Each row is a point on a landscape with many peaks, with its height.
From any point a climber steps to the highest of the 6 points nearest to it. It stops when none of these is higher. Distance is the straight distance between rows; heights are no part of it.
bub h=455: [ 14  -4 -50  16 -18 -21  37 -13 -31  -2   8  13 -18  18  27   7   2  -2
   9  -8  24   1 -14 -24  15  23  15]
geki h=679: [ -7  17  13  16 -21  52   0 -39 -30  12 -10  -8  -1  39  30  32  28 -39
  25 -12   3 -14 -11 -28  51  38 -25]
Supun h=480: [  8  17 -26  19 -33   2  27 -38 -45  26  -8  20 -17  36  37  19  18 -39
  31 -16  28  -1  -8 -30  47  42  -1]
kigi h=656: [-13   1   4 -15  29 -33  17  19   3  13 -22  27  16 -31  11 -16 -23 -24
  25  -5  13  13  11  13 -40 -92  25]
vimu h=370: [ 23   4 -34  35 -35  -6  41  -5 -20  28  -4   3 -19  16  26  -1  27 -28
 -14 -26  24  29   7  26  48  56  -7]
Bivok h=589: [  6 -19 -44  10  13 -25   4  17  -2 -17  16   1 -23 -12 -16  -7   8  43
 -29   4   8  -7   1  19  -6  21  10]
tar h=506: [ -5   1  -9 -13  13   6 -15  -3   4 -12   4  11   6   1 -20   7  -8  44
   8   9 -10 -20 -10 -14 -13 -11   9]
nid h=437: [-11 -12  56 -26   3  -4 -44  18  38  -4  12 -19  31 -27 -42 -11  -7  -7
 -10  28 -13   4  24  21 -38 -26 -12]
Bas h=543: [ 11  -9 -47   5   4 -28  12  -1 -15 -12  14  15 -24   2  -3   5   2  42
   1   8  18 -15 -10 -17 -12  15  21]
Mav h=650: [-26   4  20 -24  37 -22  -4  29  16   7 -18  13  27 -19 -26  -9 -21  -2
  22  13  10   8  10  12 -48 -71  23]
rok h=516: [ -7  23   2  -2 -11  28   1 -42 -24  -2  -5 -11 -14  41  23  33   1 -10
  28  -5   4 -26 -17 -62  36  34  -9]
pizu h=534: [-57   2  40 -47  26  13 -34  16  12   8 -12 -17  39 -10 -31  12 -34 -18
  32  12   7  -5  13 -14 -37 -76  10]
kani h=744: [ -8  -3   9 -12  40 -28   3  62  31   5  -2  38  -5 -35 -20 -26 -21   8
 -22   8  -2  16   9  32 -66 -57  19]
dur h=175: [-28   2  53 -25   0  10 -12  31  33  -9  12  -3  19 -46 -23 -13 -17 -50
   9  20   3  14  14  40 -55 -63   4]
ramu h=364: [ -2  15  -9  17  -8  27   9 -41 -47  29 -14  27 -10  32  48  26   7 -43
  36 -19  10 -10 -19 -54  37  -2   5]
Fiden h=142: [  3   2 -23  35 -19 -14  40   1 -25  32   8  15 -13  -6  34 -13  -3 -53
 -41 -39  14  32   6  29  20  14   4]
zeg h=332: [ -4  -3 -22  -3   3 -11 -17  -7  -4 -21   8  10  -6   0 -23  10  -4  51
   0  16  -5 -25  -7 -19 -11  11  11]
Teled h=496: [ -7 -11   6   1  12   0 -19   6  19 -18  15 -10   2 -17 -19 -14  -2  17
 -39   4 -22  -1   5  29 -10  10 -10]
ketu h=271: [ -8   0   8 -12 -15  21 -41 -27  -1 -17  -1 -20   4  10 -28  26  -4  40
   9  17 -25 -27   3 -45   2  19 -15]
bika h=601: [ -9 -16 -28   1  26 -22  -4  37   6  -9  11  20 -16 -20 -21 -18 -14  51
 -27   8  -4  -8   5  25 -23  -9  18]
Tino h=344: [ 14  26 -24 -11  -1 -19   8 -38 -28 -10 -10 -16 -26  53  14  29   0  14
  20  -4  21 -28 -11 -66  43  56   4]
kirol h=642: [ -5 -11 -31 -10  26 -15   4  26   2  -5   0  35  -2 -11  -8  -4 -11  46
   0   3  -1 -13  -6  11 -31 -30  25]
puda h=504: [ 22  -9 -26  20 -26 -12  10  -7   3 -29  -3 -15 -24  12  -7   7  24  22
 -12   9  11  -8  -2  -5  39  70 -20]
Sav h=481: [  0  10  36  15  -4  39  -6 -29 -13  16  -7 -22  19  27  30   8  32 -56
  -1 -13  -6   5  -6   5  31  13 -28]
zunit h=606: [ -3  -2  30 -24  27  -8 -13  17  30  -2   2  -1  19 -28 -24 -18  -9  -4
  -2  10 -10   9  12  25 -40 -40  10]
golo h=384: [ 41  -5 -49  24 -31 -20  44   4  -9   9  -6  13 -29  23  21   2  21   8
 -11 -13  25  19   0  -6  34  61   1]
likep h=465: [  5   0 -28  16 -21   4  29 -12 -20  -3   3  -5 -11  20  21   3  12 -10
   3  -8  19   1 -13   0  31  38  -4]
mopo h=524: [ 24  21 -19   4 -30  -4  18 -28 -26  -2  -7  -8 -22  44  20  21  21 -10
  21  -1  20 -13  -6 -37  52  81  -9]
Luzim h=566: [  4  -6  42 -13  11  -3 -13  34  45  -9  15   4   5 -46 -27 -23 -10 -13
 -20  13 -16  11  16  43 -52 -30  -3]
tisu h=389: [ 56  -5 -48  22 -45 -12  45   3   3  13   4  19 -37  26  21   4  27  24
 -26 -27   6  19   2   2  53  94  -6]
Gufam h=483: [  1   5   3 -17  10  16  -7 -20   0  -3  -6   4   8   7  -4  22  -9  25
  32   1 -10 -22  -7 -41  -5 -20   6]
Fevi h=529: [  5  -6  48  -2  -8  15 -19  -4  34 -23  23 -26   9 -18  -7 -18   9 -21
 -36   5 -26   7   4  27 -12   7 -23]
reka h=609: [-20   5  40 -27   8  30 -24 -11  10  12  -8 -36  23  -6 -15  17 -10  -7
  43   7   0 -12  14 -19  -5 -52   1]
febe h=617: [ 10  -2  13  -2   7   1   8  -3  12   0  14  -4   7 -20  17 -21  -5 -23
 -20 -13 -15  18  -7  28 -16 -18   0]
miv h=493: [-18 -12   8  -9  51 -25  -7  58  22   4 -23  33  15  -9 -40 -25 -31  55
  -9  30   4  -2   6   2 -56 -58  26]
zok h=545: [  6  -3 -15  20  -4 -15  28  12  -7  19  16  14 -10 -27  33 -22 -13 -45
 -41 -35  -6  30  -3  29  -6 -11   2]
Guso h=674: [  3  -5 -19  -9  15  -4  16   3  -5   3  -5  23   5  -4  12  -4 -10  22
  13 -14  -6   1  -8   6 -19 -41  16]
Mapub h=463: [-24 -10  28 -19  21 -11 -60  45  19   5 -26 -11  32 -10 -63  -8 -23  53
   1  53 -20  -1  23 -16 -34 -36  -6]
Pogi h=407: [-10 -13  17  -2  -8  10 -45 -10  15 -28   7 -22  17  -7 -31  -1   6  35
 -26  16 -29  -6   8   6   1  14 -21]
Did h=234: [ 19   5 -30  45 -40  -8  45 -28 -34  51  -3  27 -17   8  28   3  20 -65
 -17 -44  24  29  25  33  53  41  -4]
duf h=579: [ -2  14  -7  23 -24  32   9 -45 -44  30 -11  18  -1  34  42  32  24 -58
  32 -22  11  -2 -11 -23  52  26 -16]
Gup h=435: [ -4 -11  27 -17  21  -1 -37  13  24  -5  -6  -6  24 -15 -36 -12 -10  30
  -8  15 -23  -5  15  12 -24 -21  -3]
Zer h=354: [ 17 -19 -49  20  -9 -26  31  17   0  -4  10  -7 -29  -3   3  -1  15  14
 -33 -17  18  20  -2  20  13  38  -1]
rame h=636: [  4   8  32  -4  11   4   7   0  10   8   5  -7  10 -28  18 -24  -6 -45
   5  -8  -5  14   6  25 -23 -42   4]
gug h=293: [ 23   6 -42  27 -35 -20  44 -18 -31  17  -6  18 -23  29  37   6  15 -17
  11 -12  32  15  -7 -19  37  43   8]
vom h=556: [ -1 -10 -17  -1  20 -22   5  32  12  -7  31  12 -18 -34  -5 -22  -8   8
 -44 -23  -9  14  -3  39 -29  -5   8]
lup h=197: [  8  -2 -40  31 -27 -14  38   3 -20  18   2  -2 -16   7  28  -9  11 -27
 -28 -24  17  28   1  23  32  33  -3]
vudup h=502: [ 37   0 -21  15 -34  -4  23 -12  -6  -6  -8 -13 -21  26  10   8  29   6
   1  -1  13  -3  -2  -3  53  89 -17]
ruk h=495: [  7 -11 -28   7 -10 -14  -2 -11  -6 -28   8  -4 -15   5  -9   9   8  26
  -3  11   9 -17 -14 -14   9  33   4]
met h=499: [ -5  23 -11  14 -20  26  10 -36 -41  16  -9  12 -13  42  38  27  12 -36
  34 -12  10 -10 -18 -43  42  35  -6]
rezo h=509: [ -3 -10  31  -7  19  -7 -33  45  47 -12  17  13  -3 -45 -43 -29 -15  21
 -48  18 -29  11  20  38 -45 -13  -4]
vul h=295: [  9  -8 -47  25 -15 -18  38   2 -19   7   5   2 -17   8  26  -2  10  -6
 -13 -16  23  21  -9  10  16  18  10]
Pon h=428: [  1   6  -6  19 -29  20  12 -15 -17  11   0 -18  -5  26  24   6  32 -38
 -10 -12  12   7   3  32  53  64 -24]
zin h=597: [  1  17  32   3   2  52  -9 -34 -12  22  -7 -32   7  16  20  30  12 -27
  43  -7  -4 -13  -1 -36  18 -23  -6]
mifeg h=474: [ -3   0  -9  10  -5  23  10 -19 -18  -9   0  -6   6  17  19  10   6  -4
  14 -11   0  -5 -20 -11  16   4  -5]
funi h=542: [-15  -8   4  -5  22 -12 -29  33  25 -11  12  12  -3 -27 -35 -27 -15  43
 -40  15 -22   0  13  31 -28  -4   2]
noguf h=436: [-21 -12  47 -25  11 -14 -56  39  37  -4  -1 -12  27 -28 -60 -21 -19   9
 -18  48 -19   8  27  17 -45 -30  -5]
durem h=637: [ 10   7   9   3  17  -5  16  -2  -7  18  -3   8  10 -18  34 -22 -10 -32
   6 -17  -9  16   0  16 -11 -52   6]
Tuka h=464: [ 17   3   4  19 -44  28   3 -21 -14   3   3 -26  -7  34  16  10  47 -26
   1  -2   7 -13  12  24  72  90 -35]
dalov h=491: [ 27   1   3  17 -53  15   1 -18  -1 -14  -2 -33 -18  26   8   5  45  -1
  -7   7   2 -12  16  17  73 102 -38]
Vib h=631: [ -7   4  10 -22  26  -5  -2   6   9   6 -14   1  20 -14  -3  -8  -9   4
  29  -3  -3   4   3   9 -26 -56  14]
salar h=253: [ 31  18 -43  -3 -12 -37  33 -31 -42  15 -14  15 -26  57  40  16  13   7
  28 -14  32  -1 -10 -60  41  48  17]
bure h=489: [ -5  -4  12  -4   2  22 -15 -19   4 -16   2 -19  13   5  -6  15   3  21
   7   2 -17 -18  -8 -14   6  -2  -7]
bamag h=511: [ -6  20  -5 -13 -11  -1 -11 -46 -15 -22  -6 -26 -19  46  -2  33  -1  13
  15   6   4 -33  -4 -69  38  56 -12]
rom h=456: [  1  -9 -28  10  -2 -18  27  13  -8   6  23   2 -15 -18  20 -18  -2 -20
 -40 -33   1  28  -6  30  -3   5   6]
Rit h=612: [ -5  10  27 -15  10  31  -8 -22  -5  16 -14 -27  13   0   9  18  -2  -8
  52  -2   2  -6   1 -27   2 -47   9]
bitu h=419: [  1   0 -10  16  -1  10  18 -16 -14   7   1  -1   4   2  32 -11   3 -30
 -15 -19  -2  16 -11  18  16   3  -6]
Ralur h=645: [  2   3   4 -11  23 -24  19  20   8  16  -7  23  11 -31  15 -25 -18 -25
   9 -15  -2  18   6  22 -35 -71  10]
susi h=564: [ -3   9   0  23 -15  38   9 -29 -34  21 -11   4   4  31  38  16  21 -48
  17 -20   6   3 -14  -5  39  12 -18]
Geg h=704: [ -6  -7   4  15 -36  15  -6 -18   4 -29   0 -31  -4  21  -1   3  20   2
 -10   6   2 -12   1   8  46  60 -30]
giga h=692: [ -2   0  15 -20  37 -19  -2  40  35   2   1  23   2 -33 -22 -20 -17   5
 -18   6 -12  10   7  36 -53 -42  11]
Bik h=580: [-19  -3  37 -36  11  18 -35   0  13   9 -11 -35  29  -7 -37  16 -12   7
  35  18  -7 -14  20 -16 -14 -45  -5]
savip h=626: [ -9  31  13  -8 -13  44 -10 -48 -20   7 -10 -15 -19  54  27  46   8 -23
  28  -5   4 -31  -8 -65  45  50 -16]
tad h=44: [-10  -4  12 -12  -2  13 -43  -6   9 -12  -2 -10  20  -2 -38  13  -4  50
   2  24 -27 -18  10 -17  -6  -8 -11]
napub h=599: [ -7   0 -25 -18  22 -13   7  13  -4   0  -7  42   1   1  -6   7 -16  48
  22   3   2 -18 -11 -14 -33 -33  25]
Kon h=490: [ -9 -14 -20   9  12 -17 -18  18  10 -25  16  -4 -15 -23 -32 -15   0  40
 -43   6  -7  -3   7  27  -8  17   1]
Ralog h=317: [ 55  -3 -50   8 -33 -26  46 -10  -8   2  -3  24 -33  42  26   5  20  23
  -7 -15  14   8  -4 -25  46  90  -2]
Vorit h=590: [  3   9   6   3   8  24   7 -22 -16  12 -11  -4   8   4  24  11  -1 -10
  38 -11  -7  -4 -11 -24   4 -41  10]
Kitut h=616: [ -5 -10 -18  -7  30 -29  -6  59  19  -3  27  23 -23 -39 -23 -30 -13  31
 -52  -7  -9   8   5  41 -34  -2  15]
ret h=734: [  9  -1 -37   2  -5 -19  17 -13 -19 -17  10   4 -19  16  10  14   4  21
  14  -1  22 -13 -20 -27   6  27  16]
bon h=328: [ -8 -13  -7   4   0   6 -17  -7   3 -27   8 -12   2  -4 -17  -1   3  27
 -19   2  -9 -13  -3   9   2  17  -7]
Sado h=451: [ 45  -7 -38  11 -26 -23  31  -8  -1 -14  -6   4 -30  32  13   8  21  23
  -6  -3  15   0  -7 -20  42  80 -11]
tir h=605: [ -1   2 -15  -6   8   6  10 -12  -8  -6   2  14   4   1   9  11  -9  24
  25  -5  -2 -17 -17 -20  -5 -18  15]
gazef h=740: [ -2  -8 -25  -6  13  -3   6  -1  -6  -9   5  12   1  -2   2   3  -6  31
   5  -6  -5  -9 -10   3 -11 -19  12]
Fep h=526: [ -3 -10 -29  10   7 -17  16  12   3 -10  23  -8 -18 -16   4 -15   0  -1
 -37 -18   4  13  -4  31  -1  16   2]
sizi h=448: [-31   1  36 -26  23 -15  -9  40  32   0  -3   8  20 -41 -32 -19 -24 -28
   4  20   8  15  11  30 -64 -67  16]
Taset h=628: [-18   2   4 -24  35  -8  -3  20  13   9 -24  17  21 -10 -25   6 -18  25
  38  11   8  -8   2 -10 -38 -66  17]
bozal h=738: [ -2 -13 -40   6  11 -18  13   9  -8  -9  12  11  -9 -11   1  -5  -1  27
 -14  -7   1  -2  -6  16  -8  -3  15]
Foze h=466: [ -8   7   2  -2 -15  21 -14 -35  -5 -22   3 -16  -4  24  -5  27  -1  19
  14   4  -9 -29 -13 -47  21  26  -5]
Zolu h=611: [ 14  18  -4  -2 -30  -6  -9 -37 -12 -26  -7 -27 -22  42  -5  27  17  13
  14   9   7 -25   4 -50  50  81 -22]
gaf h=444: [-42   8  51 -38  11   5 -25  13  15   2   2 -11  29 -26 -21  -8 -25 -38
  22   8   4   6  11  15 -43 -66  11]
Bapus h=675: [-14 -10   7  -8  40 -24 -14  69  32  -3   0  34  -4 -29 -35 -36 -28  47
 -44  17 -13   3  11  33 -51 -25  14]
Bunok h=796: [  0  12 -15  18 -27  24  15 -26 -32   6  -6  -1  -7  35  32  18  16 -27
  18 -12  15  -1 -17 -20  39  38  -9]
Gavo h=296: [ 10   7 -31  34 -36   6  30 -23 -33  31  -7  12 -10  21  32   8  20 -44
   2 -20  21  17   5  16  49  45  -8]
Tum h=415: [ 50   0 -41  37 -45  -8  48  -6  -9  29   0  13 -33  22  28   1  32  -1
 -17 -33  16  28  11  18  58  81  -5]
bod h=494: [  4   5 -39  -7   1 -13  20 -23 -32  -6   7  21 -18  19  27  12  -6  16
  24  -6  14 -12 -21 -41   1   4  22]
Ralok h=290: [  6   1 -26  22  -3  -1  30 -22 -41  20  -3  28  -1   6  49   0  -9 -17
  18 -21   5   3 -13 -19  12 -34  18]
bako h=765: [  2  19   2   6 -33  27  -1 -35 -23  -5  -5 -22 -12  42  16  28  21 -20
  18  -1   9 -26  -6 -35  55  68 -19]
Votab h=368: [  5  16 -42   7 -15 -22  25 -31 -46   9   0  19 -20  35  44  12  -6 -10
  27 -11  26  -4 -21 -53  18  18  23]
zogif h=559: [  3   5  46   2   0  21  -6 -15   7   5   8 -27  18  -5  18 -13  15 -46
  -6  -7 -11  12  -2  20   1 -13 -13]
res h=462: [ 38  -7 -36  26 -35 -10  36   4  -1   4   2  -8 -27  18  15   1  25   4
 -16 -14  15  16   4  14  45  74 -14]
zil h=790: [  5   0 -35  42 -28  -5  43 -30 -45  38  -5  34  -6  15  41   7   7 -53
  -6 -33  27  15   7   9  41  10   8]
medi h=497: [  0  12   8   8  -2  34   3 -32 -15   5  -8 -10   1  21  25  24   2 -14
  33  -8  -4 -13 -21 -39  15  -5  -2]
Pasi h=602: [-24  -7  16 -21  36 -10 -16  33  14   7 -26   9  27  -8 -46   8 -23  34
  27  29   7  -7   8 -15 -38 -63  18]
bunin h=649: [  1  -5 -28   7  10   1  19  -1 -13   2   6  11   2  -6  23  -8  -9   3
   1 -14  -2   7 -15  12  -3 -21  12]
lifo h=357: [ 14   2  62   9 -13  28  -5   5  28  -7  27 -28  10 -33   7 -18  17 -61
 -20  10 -10  16   4  39 -23 -13 -17]
tupig h=479: [ 31  -5 -44   7  -7 -37  23 -10 -12 -16   6   6 -28  24   7   8  12  24
  -1   1  23  -7 -11 -33  14  50  11]
ruret h=561: [ -5   8  22   3  -6  49  -9 -36  -4   0  -5 -26   6  26  12  31   8  -6
  22  -1 -11 -17 -11 -41  26   5 -15]
voni h=467: [ -9  -8   5 -14  29  -7 -16  25  20  -5  -8  17  11 -11 -33 -13 -16  41
 -10  13 -12  -9   8  16 -33 -27  10]
voda h=522: [  0   6  20 -11  -4  38 -17 -33   1   1  -1 -26   8  14  -1  28  -1  12
  27   4 -14 -22  -7 -48  12  -3  -7]
seba h=610: [  8  -3  11  -5  18 -14   4  53  36   0  23  27 -10 -53 -13 -22 -11  -6
 -36 -10 -17  20  -1  48 -52 -31   5]
luze h=737: [ -4  -7 -12  13 -16   9   9 -13  -7 -25   7 -17  -3  13   6   6   7   8
  -7   0   5  -9 -12  -1  22  34  -8]
Lov h=678: [  3  -2   0  20  -7   2  24   2  -8  14  13   1  -6 -15  30 -20  -1 -52
 -39 -27 -11  26  -8  31   5   7  -9]
Peme h=294: [-30  -6  48 -30  21 -13 -33  34  29  -3  -1  -4  32 -27 -47 -12 -29 -15
   3  30   4   5  19  20 -56 -57   7]
sel h=717: [  1  -4 -29  32 -11   1  31 -19 -37  27  -3  19  -1   7  44  -3  -2 -40
  -5 -27  12  16  -6   8  25  -7   4]
zafel h=578: [ -3   0  21 -16   9  21 -17 -14  11  -3  -4 -17  21  -2 -19  15  -7  18
  24   3 -17 -12   0 -12  -3 -27  -3]
Der h=431: [ -1   9 -21   1  -4   8  13 -22 -25  -7   5   9  -5  15  24  14  -7   6
  26  -8   4 -11 -25 -33   9  -2  13]
kovol h=476: [  5  15 -28  -9   0 -18  10 -31 -27 -13   6  -2 -20  36  14  22  -6  13
  25  -5  20 -23 -17 -54  17  32  13]
soti h=450: [ -2  -9   5   3   5  12  -1  -7   8 -17  11 -17   7  -1   5  -7   6  -1
 -20  -7 -12   0  -5  22   6  11 -13]
digo h=563: [  7  -9  29  -5   5   5 -14   3  26 -16  20 -12   8 -23  -9 -18   0  -9
 -30   0 -21   5   3  32 -20  -4  -8]
Zogon h=512: [ -2  -9  37  -8   3   1 -41  18  41 -15  19  -6   7 -31 -34 -20   0  15
 -47  22 -33   5  19  31 -32  -1 -17]
zufen h=591: [-34   8  48 -41  10  20 -28   0  10  14  -5 -37  28 -10 -16   8 -17 -24
  39   2   3  -5  15  -5 -17 -60   5]
roz h=337: [ -2   3  -9  27 -17  15  22 -18 -25  17  -2  -3   4  18  36  -4  16 -49
 -16 -24   7  17  -6  24  33  27 -13]
napet h=503: [ 15  -1  30   4  -5   4  10  29  27   0  20   0  -4 -52   7 -23  -2 -46
 -22  -9 -13  24  -1  48 -37 -31  -5]
Bupe h=521: [-15  -6   2 -10  26  -7 -20  37  15  -1 -19  28  15  -5 -39  -9 -24  68
   2  28  -6 -15   6  -9 -37 -35  19]
Sizuk h=520: [-21  -7  20 -13  25  -5 -43  46  15   7 -30   8  24  -4 -60  -5 -32  61
   7  51  -8  -7  10 -25 -34 -46   9]
fezep h=439: [ 12  23 -17  -6 -14 -16   4 -40 -20 -17 -11 -20 -24  48   5  28  12  14
  17   2  15 -27  -4 -60  49  71 -11]
Fuva h=673: [ -2  -6  10  -8  32 -27   4  78  38   2  12  40 -15 -51 -23 -29 -20   5
 -36  -2 -10  21   1  43 -67 -41  12]
Varaz h=593: [  2   3 -21   5   2   6  19 -13 -15   3   1  12   5   0  27   3  -5   1
  19 -12  -1   0 -18  -9   0 -25  12]
vune h=624: [ 14  -2   3   5  10 -22  25  24   8  20  15  26  -7 -45  22 -27 -17 -35
 -25 -26 -11  30  -2  32 -32 -48  10]
gabo h=751: [-13   0  18 -24   7  11 -54  16  11   3 -20  -7  19  -5 -53  15 -15  55
  17  44 -24 -16  15 -39 -16 -24  -9]
mukel h=498: [ -4  -3  60 -19  -4  11 -28   8  38  -7  19 -26  20 -32 -22 -14   1 -28
  -6  14 -10   3  15  25 -30 -24  -7]
nugod h=400: [  4  -2  26  -4   7  -3   8  55  40  -8  14  15  -6 -65 -12 -20 -12 -36
 -14  -1  -5  28   9  52 -58 -57   8]
Ruv h=469: [  2 -20 -34  13   7 -23   1  19  10 -19  17 -13 -22 -16 -16 -12   7  25
 -44  -3   5   6   0  29   2  34  -6]
Lari h=619: [ -1  11  28 -11  12  14  -4 -14   2  11  -7 -19  15  -9   8  -2   1 -15
  30  -8  -5   2  -1   0  -4 -46   5]
beke h=680: [-28   1  12 -16  32 -37   6  40  23   8 -14  29   7 -39 -12 -19 -29 -28
   7   7  14  19   8  21 -66 -90  21]
lebot h=501: [  0 -10  46 -17   4   1 -44   9  37 -12  11 -16  18 -29 -35 -15   6   5
 -26  24 -32   7  19  22 -26  -6 -17]
Zafu h=648: [  7  -1 -12  -2  16 -10  15   6  -1   8   4  16   5 -19  23 -19 -12 -11
 -10 -23  -8  14  -8  24 -16 -36  12]
zomor h=500: [-13 -10  16   0  -5  -1 -51   2  28 -26  21 -21   4 -16 -35 -20   8  26
 -56  22 -34   6  14  28  -9  27 -23]
Pelor h=515: [  8   6 -15   8 -22  -3   0 -24 -11 -28   0 -18 -17  25   2  19   9   8
   8   5  12 -22 -12 -34  35  58 -12]
tofub h=316: [ 30  15 -36  16 -32 -15  40 -28 -38  19  -8  17 -25  39  35  14  20 -16
  21 -10  29   6  -7 -26  46  63   4]
Vonam h=155: [-12  -5  15 -11  13  -1 -46  16  12  -5 -11   5  19  -8 -47  -4 -17  59
  -8  31 -26 -10  11  -4 -20 -15  -3]
Lev h=283: [ -2   7 -25  30 -21  15  24 -30 -46  25 -10  25  -2  23  43  16   6 -43
  18 -23  18   8 -11 -13  42   8   0]
Padak h=558: [  5   3  -4  15 -42   2 -11 -27   1 -34  -3 -29 -14  26 -10  18  27  12
   1  19   1 -17   7 -26  49  78 -33]
nelo h=528: [  1 -10  22 -12  16  -4 -23  19  35 -15  16  -3   5 -29 -30 -24  -4   8
 -36   8 -26   1  11  35 -30  -4  -8]
novu h=603: [-12  11  45 -19   8   9 -12  -2   8   8  -2 -27  24 -17   4 -11  -7 -36
  27  -3  -2   5  13  15 -19 -51   5]
vana h=447: [  1   8  35  17 -14  32   0 -20  -6   9   6 -17  15  20  34  -5  29 -63
 -18 -14 -10  12  -5  27  24  29 -28]
Tid h=514: [ -3  -2  10 -16  13  11 -16  -4  10   0  -9   0  17  -2 -21  17  -7  33
  27   9 -11 -17  -1 -19 -16 -29   4]
fav h=218: [  5   6 -19  26  -7  17  20 -34 -43  27  -9  26   0  15  44  10   0 -34
  29 -21  12   2 -17 -29  24 -24   7]
moro h=487: [-11  -8  42 -19   5  -6 -65  40  33  -5   1 -10  16 -22 -52 -32  -9  38
 -38  49 -34  11  28  19 -35  -7 -15]
taton h=557: [  5  -2 -14  16 -30   6  10 -15 -13 -16   0 -21 -12  26   7  16  18   1
   4   4  14  -9  -6  -8  40  60 -15]
Bugu h=592: [ -7   1 -21 -12  10   0   2  -8  -6  -8   3  25   0   0  -4   9 -11  43
  24   3  -2 -21 -12 -19 -19 -14  19]
Bupip h=582: [-19 -13   9  -8  42 -22 -22  67  29  -2 -14  29   7 -16 -42 -38 -38  69
 -35  37  -7   0  11  14 -46 -36  17]
Movi h=756: [-33 -13  28 -23  27  -5 -54  50   8   8 -28 -15  33  -7 -65   3 -35  42
  13  61  -6  -7  19 -34 -42 -56   1]
raru h=452: [ -3 -10  -2  11 -17  12   2  -9   0 -22   6 -27  -2  13  10  -4  17 -14
 -22  -7   1  -2   0  21  36  50 -26]
fepu h=513: [ -4   2  23   8  -3  33  -9 -22  -3  -3   0 -29  17  19  17   9  16 -17
   7 -10 -13  -6  -8  -4  26   6 -19]
bifik h=651: [-16  -4  -6 -15  45 -30   8  31  10  13 -26  34  14 -14  -9  -8 -18  21
  22   3  11   5   4   4 -48 -78  30]
duzab h=555: [  0  20  21  13  -2  47   1 -41 -26  29 -14 -10  -2  24  39  36  16 -42
  39  -9   1 -12 -10 -42  28 -15  -8]
fedi h=473: [  4 -19 -21  17 -13 -10  -2  -3   6 -28   7 -22 -16  -1 -15  -2  15  18
 -29   4   5  -4   2  16  22  49 -14]
sunot h=355: [ -1   1  29   6  -9  23  -4 -10  11 -11  13 -25   7   6  18 -11  16 -36
 -34  -8 -14   7  -1  29  17  30 -26]
vem h=587: [ -5   0  -1 -17  21   4  -4   3   3   2 -16  20  15  -7  -9  10 -12  32
  35   2   0 -15  -7 -15 -20 -45  17]
lol h=588: [  4  -6  37 -16  14   5 -13   1  25  -5   5 -16  19 -19 -12 -15  -3 -10
  -3   3 -16   4   7  23 -22 -26   0]
Mar h=627: [  5  -3  17 -14  21  -3  -1   6  15  -1   4   0  12 -21   3 -16  -4  -8
  -2  -6 -11   7  -2  25 -27 -40   7]
mati h=401: [ 26 -19 -52  13  -6 -27  24   5  -7 -10   6   7 -29   8   7   4  12  27
 -12  -7  24   3 -10  -5   7  30   9]
Fafot h=342: [-17  -2  62 -17 -17  22 -18  28  41 -11  19 -18  19 -46 -24 -12  -9 -48
  -2  18  -5  12  17  48 -44 -49  -3]
rala h=376: [-16 -10  30 -20  29 -12 -44  36  27   3 -12   5  25 -16 -53 -17 -21  40
  -9  38 -13   1  18   8 -37 -33   5]
Sase h=630: [-32   7  22 -27  25 -11  -3  13   7  12 -20   3  24 -19  -5  -9 -21 -22
  41  -5  15  11  10   2 -35 -87  23]
Dova h=300: [ 35  11 -37   7 -21 -27  34 -21 -22  -3  -7   6 -27  40  24  13  16   7
  16  -6  25  -2 -11 -38  34  63   5]
nomo h=571: [-14  -6  26 -22  27  -1 -22  17  20   6 -18   0  27 -11 -39   4 -13  24
  23  16  -3  -7  10  -5 -26 -47   9]

Two climbers start at each pair of points below. Name the first point that both come to, or write -.
Teled / lol | Zafu
vimu / Sado | luze
mukel / noguf | Zafu

Where does a climber stop that starts at each point below?
Pogi | gazef
pizu | kani
novu | gazef
sunot | gazef
